Each row is a point on a tangle of strands that fork and nearly touch. The rows are in no order.
In the rows, 128 means zero.
Points whose rows are less than 102 apart are linked; no others are. Some points are linked to none.
(531): [186 105 149 122 159 105 211 133 121 177 157 145  93  73 134 111 225 177
 207  86 124 199]
(461): [152 142 120 105 149 151 222 165 132 159  90 180 123 128 139 107 208 124
 136 142 135 171]
(975): [105 116 104 137 127 101  80 135 126  73 114 129 196 180 151 106 112  92
  74 152 125 130]
(959): [163 111 123 115 146  80 142 145 152 146 161 107 119  70 151 162 179 192
 202 100 144 216]
(658): [ 88 148 168 155 191 107  85 127  83 143 157 109 169 166 114 123  79 173
  88 147 121  80]
(635): [148  87 128 138 130 159 131 148 149 155 129 119  65  88 108  92 118 134
 157 100 123 110]
(875): [161 107 137  75 165 108 222 154 121 174 147 151 120  80 153 134 222 181
 188 120 152 206]
(196): [149  95 134 119 107 148 160 108 148 110 136 164  98 117 114 126 117 108
 141 114 152 106]
(10): [112 125  89 116 159 159 213 171 183 148  83 144 102 150 168 100 185  93
 122 172  97  93]
(444): [131  89  88 132 138 137 131 135 161  73 100 135 118 153 154 143 126  49
  84 165 109 112]
(321): [105 113  82 101 107 155 166 133 161 131 113 127 111 129 162 130 135  50
 115 178 123  69]
(84): [189 110 137 134 121 126 173 136 123 179 118 131  63  93 121 110 187 157
 188  78 126 142]
(182): [116 153 118 132  88 132 139  88 110  64 122 129 149 157 101 140  94 122
  85 144 103 124]
(759): [149 155 135 107 111 162 208 140 163 133 107 142 111 112 148 104 164 108
 152 134 132 109]
(605): [ 83 152 113 129 143 136 103 101 118  80 157 103 163 177 109 115  67 113
  75 175 100  79]
(550): [160 120 106  68 162 132 167 175 129 133  95 157 154 164 156 124 190  99
 119 126 142 215]
(255): [123 153 145 122 101 139 115 111  97 106 110 135 123 151  93 152 101 113
 114 131 127 131]
(643): [125 151 176 166 144 112  76  97 107  65 145 117 135 145 107 109  87 162
 127 142 117 100]
(90): [156  85 145 129 103 121 106 158 142 167 164  94  78  96 120 103 107 155
 166  92 127  98]
(668): [167 133 110  97 130 134 170 167 123 164  99 174 153 124 131 140 190 116
 132 128 127 203]
(204): [ 88 157 211 155 154 124  95 113  97 132 140 129 181 167 101 108  82 176
  96 140 106  85]
(920): [ 52 104  82 131 138 132  90 101 125  99 103  98 146 154 176 111  90  71
  60 170 102  79]
(580): [154  95 121 131 123 144 150 128 134 145 113 166 119 117 131 126 141 139
 141 106 169 118]
(566): [ 33 171 131 175 150 164 111  86 123 111 148  97 163 143 110  92  46 120
  53 203  58  95]
(846): [146 115  79  96 133 137 128 152 123 142 135 108 142 128 125 143 127 117
 116 132 130  92]
(535): [112  94  93 139 158 152  77 119 118 109 125 155 119 142 123 123  91  86
  92 152 139 106]
(646): [122 147 174 120 174  74  68 122  74 158 211 112 132 121 100 138 111 189
 151 114 134 119]
(98): [164 109 128 114 139 135 170 141 150 146 114 165 115 107 154 134 175 149
 166  89 181 163]
(433): [189 119 157 113 130  97 193 128 124 161 125 134  83  94 131 132 201 147
 184  81 121 196]
(284): [ 87 183 110 166  86 161 128 104 149  88 114 110 144 122 134 121 107 103
 137 144  99 114]
(119): [140  86 170 128 125  98 142 147 110 173 137 122  99  88 135 186 161 150
 169  81 146 137]
(89): [107 163 145 151 163 112  71 116 106 151 174 111 132 132 103 114  76 146
 112 164 129  69]
(17): [154 114 147 130 116  45  88 113 121 178 186 114 136  84 104 135 135 205
 160  72 147 154]
(609): [101 122  74 103 107 144 160  98 167  70 102 127 133 159 158 113 117  53
  85 152  97 128]
(916): [ 50 138  70 127 102 156 139  76 138  64 104 114 142 168 140 107  94  83
  78 132  95 119]
(22): [147  93  88 134 124 150 110 118 129  99 110 158 138 126 131 121 129  60
 104 166 126 138]
(562): [119 141 176 144 117 105  97 141  85 168 114 105 112 120 110 156 112 170
 133  96 128 114]
(70): [ 74 172 166 154 161 158 118  81 107 114 139 111 150 135  94  75  61 148
  71 184  63  76]
(323): [ 78 160 161 142 115 157 109 111 128 118 129 132 172 175  79 111  67 155
 106 135 102 106]
(230): [143 113 102 100 168  94 136 163 133 158 149 123 140  74 168 193 197 165
 171 126 149 185]
(430): [118 131 159 112 163  84  60 136 105 113 194 108 141 140 117 163 119 181
 133 129 166 125]
(843): [140 157  96 139  86 186 186 124 160 118  94 119 132 103 153  87 140  99
 148 132 118 116]
(651): [ 88 112 130 117 171 102  68 130 130 127 150 145 164 154 133 145  98 132
  89 143 167  93]
(760): [141 102 147 128 103 143  81 150 123 134 151  97 128 106 112 118  88 138
 127 112 129 105]
(740): [137 143  80  87 166 144 179 156 166 140  83 153 104 165 179 106 200  90
 123 164 130 119]
(533): [135 136 148 156 108 135 116 132 103 127 108 147 100 129  96 146 123 101
 157 124 113 132]
(700): [127 145  67 135 139 164 182 123 153 108  96 147 102 153 118 119 164  87
 143 137  89 116]
(699): [ 80 119 117 136 145 133  87 102 121  98 144 148 150 156  99 117  73 113
  85 157 146  80]
(85): [182 123 174 136  85 117 138 130 121 127 123 140 115 118 108 111 137 142
 167  66 139 186]
(20): [132 110  88 111 132 103 106 142 154  88 103 144 186 190 156 124 135  85
 105 121 126 164]
(686): [169 119 134 113 121 100 126 149 103 120 129 130 149 126 106 161 148 130
 123 109 136 207]
(215): [148 118  96 138 109 155 142 123 171  97 103 123 139 158 122 120 106 130
 121 104 129 142]
(824): [115 113  96 131 144 138 113 127 139 163  90 179 132 124 149 137 150 119
 117 139 178 134]
(890): [ 88 113 145 148 149 147 108 154  98 139 113 136 153 153 130 156  92 106
 129 121 134  95]
(784): [161 154  90 117 130 142 132 166 142 158 106 121 127 139 135 140 139 127
 116 146 123 135]
(221): [158 147 140 160  64 126 138  97 135 138 102 106 109 109 122 108 114 165
 142  88 126 118]
(35): [120 147  79 109 125 157 123 131 121 123 150 102 108 138 113 151  90  96
 106 164 110  83]
(131): [ 23 115  66 130 128 162 127  79 138  83 130  96 148 147 153 106  83  57
  77 150  71 109]
(807): [118 163 172 184 116 131  95  82  86  93 132  92 116 127  97 109  80 157
 112 147  99  82]
(15): [154 128 197 143 115  83  84  94 124 115 139 122 111 118 128 134 115 179
 151  91 165 141]
(340): [129 101 183 149 126 110  92 118 104 160 129 112  92 108 123 157 128 162
 165  81 150 112]
(201): [ 75 155 156 165 143 141 101  81  73 109 131 115 117 135  92 114  68 145
  62 169  85  66]
(705): [ 91 153 125 156  94 155 121 112 119 122 124  89 115 129 124 119  91 109
 159 130 100  76]
(158): [108 119 135 112 141 118  90 135 126 170 128 144 137 121 139 169 134 147
 123 119 176 147]
(612): [173 131 146 108 104  61 107 110 153 173 169 116 104  84 124 128 163 182
 187  61 154 162]
(525): [ 75 136 189 159 115 138  94 150 102 162 126 117 144 140 110 156  93 143
 117 123 136  94]
(345): [153 139 170  99 118 112 135 142 105 117 124 129 136 137 119 148 133 159
 151  79 158 203]
(729): [122 104 135 142 134 127  92 121 114 139 162  97 113 126  86 121  71 144
 129 132 128  79]
(598): [147  81 147 121 130  74 131 131 144 170 180 110 104  50 140 136 174 167
 199  78 141 187]
(224): [183 156 158 111 100 140 208 153 154 160 132 149  90 102 147 107 187 120
 160 132 155 129]
(235): [147 122 109  99 136  98 129 142 139 115  88 162 159 186 165 133 168  74
 104 127 145 197]
(30): [118 148  88 162  85 180 147 103 160  90  88 127 134  90 144 114 128  96
 123 141 108 108]
(628): [128 144 106 158 119 151 143 134 152 123 116 135  95 127  94 147 136  87
 163 140  85 121]
(909): [147 108 132  92  91 131 115 143 115 140 151 103 147 110 128 135 116 149
 101 116 167 103]
(344): [ 79 137 102 104 117 145 137 125 154 107 138 111  95 139 136 136  97  64
  94 167 120  81]
(587): [156  90 114 106 129 146 129 175 147  97 126 158 116 142 119 123 146 102
 142 127 121 168]
(318): [ 93 143 142 123 148  94  66 136  97 111 147 133 219 170 154 118 117 118
  69 171 119 123]
(788): [184 150 161 117 136 133 219 143 144 170 117 170 107  91 138  84 222 138
 165 130 141 167]
(540): [ 86 143 114 148 104 139 132  77 124  59 152  95 151 132  97 119  68 130
  85 151  83  96]
(439): [106 115 138  95 163  99  78 143 118 130 167 144 147 128 143 155 112 152
 112 133 187 142]
(198): [159 122 138 115 134 119 150 152 127 158 128 132 130  87 164 170 180 136
 169 103 151 161]
(130): [116 158 148 167  70 135 125  89 110 138 117 103 122 126 112 120 101 145
 151  93 113  83]
(764): [154 139  63 112 136 138 153 145 162 126  88 143 122 166 151 137 169  97
 129 139 116 138]
(304): [178 105 150 125 112 155 152 140 135 169 113 123  45  84 117  98 160 122
 159 120 125 123]
(530): [140 143 178 156 125  90  89 116 139 108 157 123 127 124 136 119  92 164
 131 137 158 101]
(703): [160 142  99 128 127 114 114 147 109 111 106 140 151 131 130 163 142 123
 111 132 141 171]
(546): [167 128 127 151  86 134 123 127 148 117  97 121 137 131 105 113  98 162
 121 100 128 145]
(736): [125 114  94 103 174  94 101 159 107 139 149 130 151 101 159 197 165 144
 152 125 149 211]

Follow the links from the first point to the second, and from the first to the third. Name the last point that the two ways share.
(344) / (131) / (531) => (846)
(846) / (158) / (916) => (699)
(230) / (89) / (85) => (784)
(686) / (609) / (439) => (699)
(323) / (85) / (875) => (760)
(909) / (530) / (598) => (198)
(530) / (344) / (17) => (198)
(345) / (321) / (920) => (784)
(98) / (635) / (89) => (760)
(10) / (22) / (321) => (764)

A fork is a point with three links. Follow the links from the first point to the second and name the forks in between, in order.
(760) / (85) => (846) > (784)
(736) / (85) => (230) > (198) > (580) > (439) > (699) > (764) > (784)
(658) / (444) => (760) > (846) > (784) > (764) > (699)
(646) / (920) => (439) > (699)
(530) / (824) => (340) > (198) > (580)
(635) / (686) => (760) > (846) > (784)
(119) / (920) => (198) > (580) > (439) > (699)
